Points on a hilly landscape, in no order, each with its height.
From any point a ball takes the steepest step (drop divided by distance) to one of its 3 nearest points. It stops when none of these is lower. Distance is the straight distance between rows; heights are no part of it.
K_899:   0   7 -17   2   8   4 -14   9   3 -11   1   7  -2 -11  29  -2  30 -14 -24  -6  -7  height 3.43
K_972:   6   0   2  -5   4  -1  14  22  10   4  -1  -7 -17   2 -16  -5  -9  20   8   6  -4  height 1.67
K_271:  12 -18   5  -3   2  18   6   8  -2  12   7  20   6   8  -9  20   3  -1   0  -8  -1  height 3.61
K_990: -15   5   1  -2  -7   4 -14 -36  14   5  10  19   8  -3  13   2  -2  -3   2  -6   6  height 5.70
K_349: -13   5   5  -2  -8   4 -11 -35  17   1   3  -4   1  -1   2  -6 -10   4   2  -3   4  height 4.76
K_778:  19   1  16   8   5 -10  18  15 -10  16  -6  10   5  16 -15   9 -10  -7   5  21  25  height 3.48
K_838:  -8  -6  -3  -5   3  -4  -4   5 -10  -7   0 -13  -6   2  20  -4   7  -6  -4  -8 -11  height 5.48
K_472:  -6  15   6  -1  -5 -19  -2 -17   7 -14   1 -27  -5  -4  16 -23   0 -10   2   6  -7  height 4.88
K_748:   4   4 -21  11   3   4   6  24 -11  -7  -9 -17   5  -9   4  -3  26  -9  -8 -23 -24  height 6.34
K_181:  -8  -6   0  -2  -2   3   0  -2 -13  -3   1  -8   1  10   8 -10   2   6  -4 -10  -7  height 4.77
K_96:  -3  -2  -8 -11   4  -3  -3  15  -9  -9  -5  -5  -5  -4   7  -4   5   5   2   0 -18  height 2.02
K_792:  14  -7 -14  -5   6  10  10  15 -15  -6   0  -5   5  -6 -13  -2   1  11  -2  -6 -21  height 6.28
K_710:   2  -9 -12  -4   0   7   6  16 -12  -6  -5  -1  -2 -10  -5   0  16  -3  -3 -14 -20  height 5.72
K_652:   9 -12   9   6   1  14  13  14  -3  20  -8   8   8  12 -18   9  -6   9  10   3   8  height 5.99
K_102: 10 -5  3 -5  0  5 -1 -4  1 19 -1 14 -1  3 -1 21 -4  1  7 -4 10  height 2.97
K_171:   4   4   9   1   1   2   0 -19   4  22   5  13  11  -3   3   9  -9   3   3   2  16  height 5.03
K_173:  10  -2  -6   3   2   9   4  23   1  11  -8   0  -9 -12 -20  -1 -11  15   9  -2  -4  height 8.15
K_188:  -4  -1 -12  -3  11   7  -2  23   5 -12   3   8  -3 -30   4   3  27   2  -4  -5 -20  height 1.71
K_242:  -6  -3   0 -12   6  -9   1   4  -6 -14   3  -9  -3  -8  14  -8  10   3  -5  -3  -6  height 5.64
K_729: -10  -5  11   0  -5  -5  -5  -3   0   9  -1 -12   4  14  -1  -4 -21  13   8   7   9  height 5.16
K_757:  -9  -4  15  -4 -10  -2  -7 -26   7  -4   4  -2   4   5   6   1  -9  -3  -1  -6   2  height 4.32
K_398:  -6 -10 -12  -1   3  14  -8  14 -11  -2   2   5   8  -6  -5   8  12   3 -13  -9 -10  height 6.35
K_438:   4   2  -7  -4  12  -9   7  32  -4 -18  -7 -24 -15  -6 -10 -12   1  -2   3  -3 -18  height 5.53
K_520:   3   5  20  11   4  -1  12  -7 -10  21   2  -1   7   0  -1   7 -16   8  -1   4  23  height 4.79
K_148:  -9   3   7   3 -11  -3  -7 -38   6  13   8   6  10   3   5   3  -8  -9   0   0  -5  height 5.63
K_463:  -5  14  11  -1 -13 -23  -1 -14   4 -20   1 -32 -11   8  12 -19  -9  -8   2   9  -8  height 5.12
K_328:  -9  -7   3   7  -6  -6 -10 -19  -5  -2   4  -6   5  20  12  -4 -10  -4   3   6  -3  height 6.07
K_960:  -2  -8  -6  -4  -1  -2 -11   1 -16 -10   3  -3  -1   7  14  -6   5  -4  -9 -14  -6  height 4.96
K_535: -13  10  11  -2  -1   2   0 -23  12   1   4  -5 -14 -13   2 -16 -20   5  14   9   7  height 3.68
K_834:  18   1   2   8   0   5  18  29  -3  13 -16   7   0  27 -35   5 -10   3   4  22  21  height 6.23
K_526: -1 -2  7 -4  4 -5 -7 -6 -4 -5  2 -3 -9 -5  4  4 -8 12  9 -2  5  height 3.05
K_282: -10  -3  -7   1   6  -2 -15   0   6  -8   2  20  -6  -8  19   9  14 -10 -19   2   3  height 3.42
K_91:   1  -7  -5 -12  13  -7   3  19  -5  -9   3 -18 -14  -7   2  -6   1   8  12   0  -4  height 2.16
K_928:   7  -5  -3   5  -1  10   4   7   3  21  -1  21  15   0 -20  21   2   5  -2  -3   6  height 2.37
K_772: -15  -1  -4  -2  -4  -6  -9 -15   0  -9  -4 -11   2  -4  13  -6  -6  -7  -2  -2 -10  height 3.80
K_491:   9  -1  -1  11  -1  18  17  11   2  14  -3  27  14 -10 -26  19   6   5   0  -7  -1  height 2.80
K_184: -10  -2  10   1 -13   6  -8 -34  13  11   8  10  17  10   3  11  -1  -7  -2  -2   5  height 5.65
K_151:  -1   1 -22  13   0  11   1  16  -1  -4  -2   1  10 -15  -6   5  27  -2  -6 -10 -30  height 6.89
K_66:  -4  -5 -10 -11  10   7  -5  15  -2  -7  -3   7  -6 -17   7  -3   3   8  -5  -8 -12  height 0.89
K_835:  26   5  14  12   0  -6  14  16 -21  16   5   3  11   7 -21   6  -7  -7 -10   9  12  height 3.19
K_14:   3   3 -11   2   7 -15 -13   4 -18 -15  -4  -4   9  -7  24  -3   6 -14 -12 -15  -4  height 2.69
K_888: -11  -1  -1  -2  -1  -8 -10  -8   5  -6   3   2  -8 -15  25  -6   6  -5  -7  -8  -4  height 4.95
K_451:   2  -3 -21   1   0  10 -13  18  -5  -7   4  10   5 -10  -4  10  19  -6 -11 -12 -12  height 6.50
K_422: -18  14   0   2 -10   2 -20 -28  15  -7  15  23   7  -1  10   0   9 -13  -8  -2  -1  height 5.82
K_23:  -2   5 -16  -2   0  -5 -14  12  -7 -16  -6   5   5  -9  25  -1  12 -16 -20 -12  -7  height 3.13
K_214:  29   4   1  10   0   9  12  15  -7  27   4  28  16  -1 -19  23   9  -8  -4  -6  14  height 3.39
K_437:  -4  10  -3   5  -3 -14 -14 -22  -8 -10  -4  -9   7 -10  34 -16   7 -19 -16 -11   0  height 3.49
K_814: -13   3 -14   0   4  -7 -18  -1  -3 -13   6   9  -4  -8  26   1  17 -16 -25  -7   1  height 3.31
K_966:  -2  -4  -3  -6   1  -1  -5  -7 -17  -6  -7 -14   7   4  20  -3  -4  -1  -4  -6  -9  height 6.19
K_94:   2  -3  10   5   3  -1   6   4  -2   4  -3  -4  -7  11 -14  -1 -20  15  11  18  12  height 4.48
K_222:  -4  -4 -16   5  -1  26   6  17   9   3  10  22   4  -7 -19  20  11   4  -5  -5 -13  height 2.72
K_356:  19  -1  15   3  10  10  12   9  -8  29   2  16  10  17 -17  16  -6   1   8  -8  17  height 4.08
K_61:  -9  -2   1  -5   3  -9 -10 -18   7 -20  -2 -14  -3 -11  23 -13   8  -5  -2  -6  -7  height 6.02
K_887:   9   1 -24   5   2   5  -4  16 -20 -18   0  -6   5 -13  11   6  18  -8 -12  -9 -19  height 6.21
K_345:   7  -8  -6  -6   3   3  12  24  -6  -4   1  -4 -13  -5 -29  -2  -5  13   2   4  -7  height 3.44
K_604:   9  -7  15   8  -6 -11  15  10   4   8  -8  -1  -2  29 -15  -1 -16  -4   8  29  27  height 5.71
K_687:  14 -14  -1   4   3  13  13  12  -3  10  -6  12   5   4 -24   7   8  10   2  -2  -3  height 7.43
K_846: -16  11  10  -8  -6 -13  -8  -5   4 -18   1 -24 -16   3   0  -7 -10  -6   8  15   1  height 2.82
K_293: -13   2   2   1 -10  -4  -5 -34   0  -4  11 -10  15  12  14  -4  -2 -14 -10  -2 -15  height 5.56
K_390: -11   2   7   0 -11  -1   0 -37   4   2   8  -6   3  14   6  -5 -12   5   3   7  -4  height 4.70
K_903:  -5   5   8   2  -2  -5   1 -19   5   9   3   5   0 -11   3  -5 -18   9   8   5  14  height 3.52
K_643:   3  -6 -17  -1   2   5  -6  14  -9 -10  -6  -5  -3  -4  13   4  15  -8  -9 -15 -22  height 6.01
K_217:   3  -3   1 -15  18   2   0  15   8  -5  -7 -11 -16 -16  -2  -3   3  10   0  -4  -8  height 1.83
K_809:  -1  -5 -15   6  -4  13   2  19  -9  -4  -3   3  14   2 -17  11  10   3 -12  -9 -18  height 6.84
K_25:  14   7  11  16  -7 -13  16  12  -2  11  -8   2   8  24 -20   0 -14   6   5  21  34  height 4.29
K_735:  -2  16   0   2  -4 -25  -3   8 -10 -18   3 -31 -14   2  20 -16  -4 -18   3  -5  -5  height 4.97
K_433:   6  -6  -6   3  -1  17  11  13  -2  -2  -8   7   0 -12 -22   1   6   9   3  -3 -10  height 8.14
K_767:  -4 -15  10  -2  -1  13   0 -14   1  16   1  10   4  19  -2  16 -10   6  -1  -9   8  height 6.58
K_238:   2  -1 -22  -3   5  13 -17  20  13 -10   3   5  -4 -23  -4   2  34  -8 -17  -8 -20  height 2.31
K_869: -18   8  11   0 -10  -2   1 -33  12  -1   1 -11   1  13   3 -15 -16   0  10   5   1  height 4.23
K_952:   9 -10   2   0   5   1  15  16  -6   8  -8   3   0  13 -19   0 -14  10  10   4  18  height 4.02
K_886: -10   7   4  -6   2  -8  -7  -9   5 -18   2 -14 -15 -13  18 -21  -4  -1   4   2   1  height 3.65
K_360:  -2  -6  -2 -16   9  -8  -3   7  -2 -10  -3 -10 -13 -21  17  -9   8   5   0  -6 -12  height 5.73
K_891:  -2 -14   7  -4   3   9   6  -4   4  15  -1  10   4   7  -9  11  -5   8   6  -2  11  height 4.62
K_715:   3  14   0 -10   7 -16  -5  -2  -1 -18  -1 -18 -17 -10  21 -23   3  -9   3   1 -13  height 4.03
K_602:   3  15   3  19  -8   4   8 -37  14  20   2  -5   6  13  -7  -9 -20  10   5  12   9  height 4.01
K_471:  18  -3  -2  13   7  11   4  10   4  22  14  23   4  -4 -12  29   9  -8  -7  -1  14  height 3.46
K_818: -16  11 -13  -1   5   0 -20 -13   7 -19   8  11   1 -16  30 -13  19 -22 -22  -2   0  height 3.45
K_382:  -3  11   5  16  -8   1  10 -16  15  11  -1 -15   6  19 -14   7 -13   1  15  22  28  height 1.45
K_213: -13   5   5  -3  -9  -3 -10 -29   1  -5   8   4   8  -2  21 -11   2  -3  -6  -8  -7  height 5.38
K_220:  35   2  19  11   8  -1  20  11 -30  19   7   6  16   7 -10  12  -6  -8  -9   5  11  height 3.38
K_449:  -1 -11   6  -5  -7   0   9   7   8   7 -12  -2  -6  20  -5  -2  -9   6  12  16  13  height 6.41
K_49:  20   8   7  12   5  -3  19  29 -17  14 -12   2   7  23 -25  -9  -4  -7  -4  23  22  height 7.07
K_75:  -5  -4   0 -13   4   0  -1   7   3  -7  -7  -3 -11  -5   1  -2   2   7   1  -4  -9  height 1.46
K_180:  -2  -2   1  -9   5   3  -7   4   1   2  -1  11  -3 -18   2   3  -8   9   5  -6   7  height 2.85
K_132: -11   9   7   1  -8  -4   4 -16  13  -7   2 -16  -6  19  -6 -11 -14   2   9  10  13  height 4.66
K_548:  -5   4   3   6 -14  10   5 -34   4   4   7  -5   2  24  -4  -8 -12  -3   7   3  -3  height 5.20
K_727:   6 -14  -3  -3   2   7  20  13  -3  14 -11   6  -1   7 -29   5   6   6   3  11 -11  height 8.48
K_882:   2  13 -22   6   9   3 -13  20  -1 -11  -2   0  -4 -15  26   2  32 -15 -18 -10 -12  height 3.53
K_670:  -3  -2 -20   2   1  11 -10  14 -10 -10   4   6   5  -6   0   9  19  -8 -14 -10 -18  height 6.59
K_266:  13  -7   3   1   1  16  19  16  -1  24  -4  18   2  14 -26  14   1   5  12   6   4  height 6.75
K_529: -16   6   6  -4  -8  -4  -5 -19   3  -8   7 -12  -4  -6  15  -9  -1  -1   1  -3  -8  height 3.84
K_198:  -9  10   3   7  -8  -9  -2 -22  14  -9   8 -22  -9  16  -3 -14  -8   0  12  16  -7  height 5.19
K_149:  -3  -8  -9  -5   1  10   3  10 -12  -9  -1   0   6  -4   0   3   8   1  -3 -13 -15  height 6.03
K_206:   2   3   6   4   0 -10   3  20   2   6 -13   1 -17  14 -22   3 -15  11   6  13  24  height 5.74
K_884:  -4  -2   9  -5  -5  11  -9 -11   9  19   8  22   2   1   3  31  -3  -4  -6  -7  14  height 4.04
K_504: -10   5   6  -5  -3  -7  -8 -11   2  -6  -2 -17  -9   4   7 -16   0   3   7   4  -4  height 3.28
K_756: -10  -7  -5 -11  -4  -1 -13  -4  -5  -6  -2   1   0   2  13  -5   8   4  -9 -12  -1  height 3.83
K_164:  19   1  12   3   1   1   9   5  -7  15  -8   3  -1   0 -12   5 -16  12   3   6  24  height 3.18
K_777: -15   4   4  -4 -11  -2  -3 -20   9   1   4  -9  -8  -2   8 -12 -15   7  16   6   6  height 3.89
K_803:  -2   2   4  -5   3 -12  -9   6 -11 -16   0 -10  -5 -16  25 -14   9  -6  -8  -1 -10  height 5.77
K_78:   4   3 -23  -1   6   9  -6  17  -9 -14  -8 -10   4 -21  -2   1  25  -4   0  -6 -31  height 7.09
K_38:  -6 -12   2  -4   0  10  -4 -18  -5  18  -2   1   8  12   4  10  -5   0  -1  -2   5  height 6.91
K_62: -13   4   7   5 -16  -9  -2 -14  18  -3  -2 -22  -7  21  -8  -9 -12   4  14  18  12  height 4.61
K_362:   0   6  18   4  -6   2   6 -26   6  18   2   6  16   8   2  11 -16   0   8   6  12  height 4.87
K_656:   0   3 -13   0   9   3  14  24   2  -9  -6 -12  -3  -8 -13 -14  12   5   5  -3 -26  height 4.89
K_641:  -6   2   2  -8  -2  -6   6  16   6  -8  -7  -9 -16  13 -13  -7  -7  11   8  18   6  height 3.27
K_894:  17   7   8  13   1  -5  13  14 -20  15  -5   6   1   6 -18   2 -14   1   2  14  19  height 2.91
K_230:   3  16   1   7  -4 -10   4 -32  16   2   5  -9  -4   5  -4 -15  -9   5  16  11  10  height 3.98
K_785:  19   0   4   5   1   4  -5   8  -2  28  10  23   8  -2   3  26   6  -4 -12  -6  16  height 3.54
K_12:   1  -4  -3  -4   5   7  11  14   0   3  -8   7  -4  -8 -19   4   3  11   5   2   3  height 8.06
K_839: -13   5   1   0 -13  -1 -13 -28  10  -1  12   8   3  -8  21 -12   2  -4  -1  -2  -2  height 5.58
K_461:   9  -9  -4  -5  -1  14   9  18   1  11   1   8   1  -6 -21  11   3   7   2  -9  -4  height 7.92
K_45:   2  13   5  -3   1 -17  -6 -21  -4 -16  -5 -16   2 -15  35 -20   8 -14  -7  -3  -8  height 4.18
K_640:   1  -3 -21  11   6  11  -5  20  11 -10   1  15   7 -15 -10  13  21  -6 -13   4 -20  height 6.81
K_775:  -9   4   1  -4  -6  -2  -4 -32   5  -6  11  -7   9   5  11 -11  -2  -4  -3  -8 -13  height 5.76
K_110:   6  -4  -4   1   4  12  10  18   4   5  -7   8  -2 -18 -18   7   4  11   6   1  -7  height 8.04
K_84:   0 -10  11  -1   1  12   7   5  -6  14  -7   0   0  10  -9   4  -6   9   7  -3   8  height 5.97
K_337:  3 -7 -2 -3  6 -1  1 10 -5 -5  1 -5 -9  6 -1  1  3  7 -3 -6 -7  height 3.20
K_68:  11   1  20   8  -5  -7  12 -16   1  18   5  -5   8  14  -2   7 -17   2   2   7  15  height 4.33
K_988:  -9   0   5  -3  -6   0  -6 -21   1   5   1  10   4  -6   5  -1  -2  -1   8  -2   7  height 3.75
K_269: -13  -3   6 -11   3  -2 -11 -16   9  -6   2   7  -1 -11  19  -6   8  -3  -6  -6  -4  height 5.10
K_432:   1  -4  -7  -7   6   1  -1  16   1 -15   1   0  -5 -21   5  -5  16   6  -1  -5 -10  height 1.33
K_527: -10   2   2  -2 -19  -6   1 -25   2 -11   3 -18  -4   9  10 -11  -8  -3   1   0  -9  height 4.63
K_182:   6  -7   4   6  -6  -8  11  20  11   2  -7  -8 -11  22 -16  -2 -15   7  13  18  11  height 6.53
K_336:   1   3  -9  -1   8   2 -11  14 -13  -3  -3  -2   4 -16  13  -1  22  -4  -4 -16 -18  height 6.18
K_932:  -6   3   9  -1   2  -5  -4  -6  10   0  -3  -4  -7 -10   2  -1 -19   9  18   6  17  height 3.35
K_295:  -5  10   3   3  -2   2  -8 -32  12  15  16  21  14  -4   3   9  -4  -7  -3  -2  14  height 5.78
K_101:   8   6   8   4  -3 -12  18  17   3   9 -13   3   1  21 -24   4  -9   7   8  22  29  height 4.98
K_514:  -6   7   8  -8  -6  -7  -3 -22  15  -9   6 -15  -2  -7  11 -25  -9   0   5   6   2  height 3.90
K_128: -13  -3  10  -4  -5   2   2 -30   3  10   1   2  15  23   3  10 -11  -9  -5  -3   2  height 6.26
K_787:   5  -5  -4   3  -2  25   7  15  -1  10  -2  20  14   3 -25  22   9   0  -3  -7  -4  height 2.95
K_264: -4 -3  3 -1  0  7 -9  1  0  7  4 13 -5 -1 -2  9 -2 10  7 -3  1  height 2.34
K_127:  21   5  10  10   7   0  11  10 -14  17   0  16   9  -7 -16  12   1  -2  -2   4  13  height 3.36
K_365:  19  -5   0   4  -2  11  13   2 -12  27  -1  25  12   6 -19  24   2  -7  -3  -8   7  height 3.01
K_755:  -1  -4   6 -10  10  -2   0   6   5  -3  -5 -10 -12   1  -8  -9 -10   8   5   9   9  height 3.95
K_187:  11  -3 -14   2   9   4  10  22 -13  -7  -7  -7   0 -11 -12  -4  19   3  -5  -5 -27  height 5.31
K_587:  -9  10 -11   4  -3 -11 -13 -22  -1 -16   4   5  13   1  30 -11  12 -22 -14 -10  -9  height 4.36
K_697:   4  -5  14   4  -1   8  -5 -25   7  23   6  17   6  13   2  12 -12  -4   1  -9  18  height 5.23
K_950: -10   8   0  -2  -5 -11 -14 -27   5 -21  10  -6  -5 -15  26 -18   0 -13  -5  -6 -15  height 6.24
K_626:   8  14 -16  13  -6 -22 -10  13 -14  -7  -8   2   4 -11  30  -8  14 -21  -2 -23  -3  height 3.37
K_228:   8   0 -23   1  15  18   4  15  14 -11   0   6   2 -30  -6   8  19   4  -8  -7 -18  height 2.11
K_854:  -6  -4   5 -11   2  -3   3   1   3  -5   0 -11 -10  14   6  -2 -11   9  12   8   5  height 5.17
K_596:   8  -4  -9  -2   3  -1  14  26   1 -14  -2  -9 -14  -4 -18  -9   4  13   8   6 -15  height 4.46
K_799:   1   7  21  15  -2  -6   5 -18   5  13   8  -6   1   7  -5  -5 -20   6  10  12  24  height 3.76
K_734:  21  -1   9   4   8   4  10  12  -8  18   1  11  12   3 -13  14   1   2  -1  -3  10  height 3.55
K_22:   2  16  11  18  -6  -5   2 -29   5  11  -1 -11   2   6  -6  -3 -16   7  10   7  18  height 3.88
K_951:  -6  16   4   0   0 -14  -5 -22   6 -19   0 -24   1   5  12 -16  -3  -5   6  -2 -11  height 4.99
K_680:   0  -1 -10  -5  12   8   6  23   5  -7  -2   0  -9 -24 -17   1   8  11   6  -8 -18  height 1.84
K_140: -12  -1   1  -5 -10  -1 -12 -22  -5  -3  10   4  12   7  22   1   5  -9  -9  -3  -3  height 4.72
K_644:   3 -11  17  -1   2   7   9  -8   1  19   1  -2   6  21  -4   6 -11   3  12   4   7  height 7.44
K_741:   8  -5  -6  -9  -2   1   9  25  -3  -8  -1 -14  -1  -1  -6  -7   5  -1   1  -1 -14  height 5.34
K_411:  -2  -5  11  -2  -5   8   9 -14  -5   5  -4  -7   2  19   5   6 -17   2   8   7  14  height 9.00
K_28:   2  -8 -11 -15   9   6   4  17   5  -7   1  -2  -6 -24  -1  -3   7  11   3  -4 -17  height 1.41
K_505: -19   4  10   1  -5  -6 -10 -30  10  -5   9   2   8 -10  19 -10  -1  -5   2  -5  -4  height 5.62
K_910:  -1  11  12  11  -8  -7   0  -9  16   7   1  -8  -1  15  -9   3 -20   9  10  18  20  height 3.33
K_225:  -5   9  10   4  -8 -15   4 -12  11  -1   3 -11 -19  13  -5  -9 -21   6  14  19  18  height 3.96
K_33:  -4  -6   1  -3   6   4  -2  -9   2   6   4  12   1  -1   4  13 -14   4   1 -12   5  height 2.99
K_333: -10   0   5  -4  -9 -14  -5  13   6 -13   1 -17 -16  19  -1  -2 -12   2  11  19   5  height 1.92
K_89:  -2 -16   1  -6   1   8   2  -3  -8   1   0  12  12  11   2   8   1   1  -8  -5  -8  height 5.92
K_776:  -8  -7   1 -10   2  -1 -10  -6  -6  -6  -4  -7  -1   0   6  -3  -3   3   4  -3  -3  height 2.35
K_383:  -4  -5 -13   6   5  15 -22   7  12  -5   5  18   1  -8   0  12  13  -6 -19  -6  -4  height 2.44
K_780:  -5   7  -4   3  -6 -15 -14 -12 -15  -8  -5  -3   2   0  25  -6   6 -20 -10 -10  -1  height 2.54
K_917:  14  -1  -1   1   4   9   0  11   2  10  10  16   7 -13 -13  10   0   1   2  -2   8  height 2.94
K_419:  -5   7   2 -12   1 -17  -6   7   8 -23   1 -24 -19  -8   7 -18  -1   2   8   3  -5  height 3.82
K_784: -14  -2  -1  -2  -3   0 -19 -15   2  -8   7  10  12   0  20   2   7 -11  -7  -5   4  height 3.94
K_380: -12   2  -2 -13  -4  -2 -15 -20   3 -13   4   2  -4 -10  22 -10   5  -4  -8  -8  -4  height 5.09
K_412:  12  10  -3  -6   9 -17  -4  19 -14 -16   2 -25 -10  -7  12 -12   4  -6  -2  -8 -14  height 6.57
K_614:   6 -13  -1  -5   3  14   9  16  -9   7  -3   8   4  -1 -20   8  -1   9   1   0   1  height 7.88
K_56: -10  -5  13  10  -4  -8   8  -2   9   4  -7  -7   0  25 -12  -1 -17   3   9  31  19  height 7.01
K_968:  -4   3 -21   2  14   6  -9   8   5 -15   1   3  -3 -23   9   2  25  -6 -19  -8 -15  height 2.04
K_192:  16  -9  13   6   2  -1  19  15  -1  11 -12   8  -7  15 -18   5  -8   1   0  19  24  height 5.11
K_287:   4  20   1   0  -1 -12  -3 -19   1 -19  -3  -2   3 -19  31 -18  18 -27  -7 -13   5  height 4.68
K_267:   4 -13  -6  -3  -1  11   0   0  -6  12   5  16   4  -4  -6  14  -3   5   0  -9   2  height 2.36
K_874:  7 -6 -1 -4  0  4 -9  3  5  9  8 22  0 -4 -1 19  0 11 -6 -7  7  height 1.82
K_268:  -4  13   2   0  -6 -21  -6 -11  -3 -16  -3 -17 -10   0  19 -18  -3 -11   7  -2 -11  height 4.49
K_659:  -4  -4   8   5  -3   3  -4 -26   8  12   5   4   7  10   6   8  -8  -1   0  -2   3  height 4.86
K_50:   2   1 -14  -3  -4  14  -7  12   9   7   3  25   2 -16  -7  15  15   4  -6  -7  -1  height 2.45
K_88:  -1  23 -10   2  -1 -15 -12  -6  -3 -12  -2  14   0 -11  38 -10  24 -25 -12 -16   7  height 5.01
K_120:   1  -1 -19   5   2  11  15  24  10 -13   0  -1   4 -12 -15   5  13   6  -4  -1 -28  height 5.21
K_465:  22  -2  10   1   8   9  19  14 -11  16  -6   9   6  15 -19   5  -4   4   3   6  19  height 4.44
K_857: -12  -1  -5  -7   1  -2 -13   1  -5 -11   2  -3   0 -10  23  -1  12  -6 -10 -11  -7  height 4.73
K_241:  20 -14   7   0  12   9  19  16 -15  28  -6  13   6  14 -24  10  -2  -8   5  11  11  height 5.55
K_621: -16  -3  -5  -3   7   4 -22  -3   6 -15  13  14   0  -4  25   7  14  -8 -14  -8   0  height 3.47
K_154:  -3 -10  -6  -8   6  10 -10   6  -3  -1   7  19   0  -8   2   6   4   6  -9  -5   0  height 1.60
K_634:  -5  -2  -5  -2   5   4 -11   6   7  -3   1   8  -3 -18  -4   1  12   5  -9  -4  -5  height 1.36
K_746:  -9  -8   0  -3   4  -2   0   3  -6 -12   6  -3  -9 -21  11 -14   6   2   2  -5   0  height 5.75
K_880:   6   2  -9  -3   2   0  14  31   3 -16  -5 -15 -14  -2 -22 -12   9  -2   5   9 -27  height 5.00
K_152:  24   2   0   4   6  -5  19  18 -14  19  -7   7  14   0 -26   0  -8   5   1   2  11  height 4.07
K_959:  -1  -4 -10  -6   2  -3   6  29   3  -9  -7  -3 -13   5 -24  -9   2   9   8  15   2  height 4.51
K_708: -12   8   3  -3 -17 -16   0 -14  11 -19   7 -30  -7  16   4 -18  -7  -1   2  10  -5  height 5.25
K_85:   1  -5  -2 -12   6   0   1  15  -5   2  -6   0  -8   4  -7  -2 -11  14   3   2  11  height 4.34
K_650:   0 -11  -8   1   2  16 -14  11   4   7   0  18   5  -3 -12  19  10   0 -10  -6  -4  height 2.27
K_819:  -6   3   0  -3   2 -16  -2  -6  -2 -20   2  -7  -6 -18  23 -16  10  -8  -1 -11 -13  height 5.88
K_496: -12  -4   6   1   3   3 -10 -16   5   8   6  16   7   5  15  18  -7  -6  -3  -4   4  height 3.58
K_263:  -5 -15   5  -9  -4   0  -5 -12  -5   1   2   5   0   1   5   9  -1   9  -5  -7   3  height 4.06
K_302:  20 -11  11   5   0   3  15  16  -5  21 -15   3  12  30 -15   3  -6  -1   7   9  13  height 6.56
K_105:   4  -3  17   1   0   1   7 -13  -3  21   6   9   4  15   3  15 -13   1   6   5  18  height 5.29
K_103:  -4  14   1  12  -9  -1   2 -21  23   1   0 -20   0  16 -10  -8 -16   2  16  23  12  height 5.08
K_498:  12   1 -17   3  11 -12  -7  20 -17  -9  -4 -12  -9 -13  19  -7  19  -9  -4 -16 -20  height 6.33
K_221: -15  -6   2  -6  -6  -6   1  17   0 -18  -6 -16 -14   0  -9  -8  -7   7  12   6  -1  height 4.31
K_227:  -6  13  -7  17 -16 -18   4 -23  32   2   0 -17  -1  24 -24  -4  -8   6  11  29  13  height 5.52
K_788:   8  -4   5  -9   4   4  11  23  -5   7  -3   6  -4   2 -28  -3 -13   9   7  12   2  height 4.05
K_758:  -1  -1   5   1   3  -7   3   5   4   5  -3  -7  -8   4  -8   0 -20  14  11   3  17  height 3.73
K_479:   1   6  10   4  -6  -9   2 -21   8  14  -1 -12  -7  13  -4  -2 -16  10   7   7  14  height 3.91
K_528:  -3  -8 -17   8   2  16  -7  14  -3  -7   1   4   3 -13  -5   4  22   4 -13  -1 -24  height 6.73
K_987:  -1   7  -3  -2  -1 -14  -9 -10 -12 -17  -7  -1   2  -3  20 -11   0 -15  -6  -8  -8  height 1.42
K_286: -10   1   0  -4  -3 -14   3   1 -16 -12   2 -20  -5   2  16 -11   4 -12   1 -10 -18  height 5.91
K_876:  16  -4   9   3   0   2  11  15 -10   4  -8   1  -1  -6 -24   5 -11  10   4   0  12  height 2.65
K_136: 10 -9 -2 -3  4 13  0 12  3 14 -3 24  5 -4 -8 26  0  7 -6 -3  0  height 2.03

For each start below, name the point where the ball stops.
K_266 => K_894
K_198 => K_382
K_652 => K_894
K_602 => K_382
K_230 => K_382
K_882 => K_66
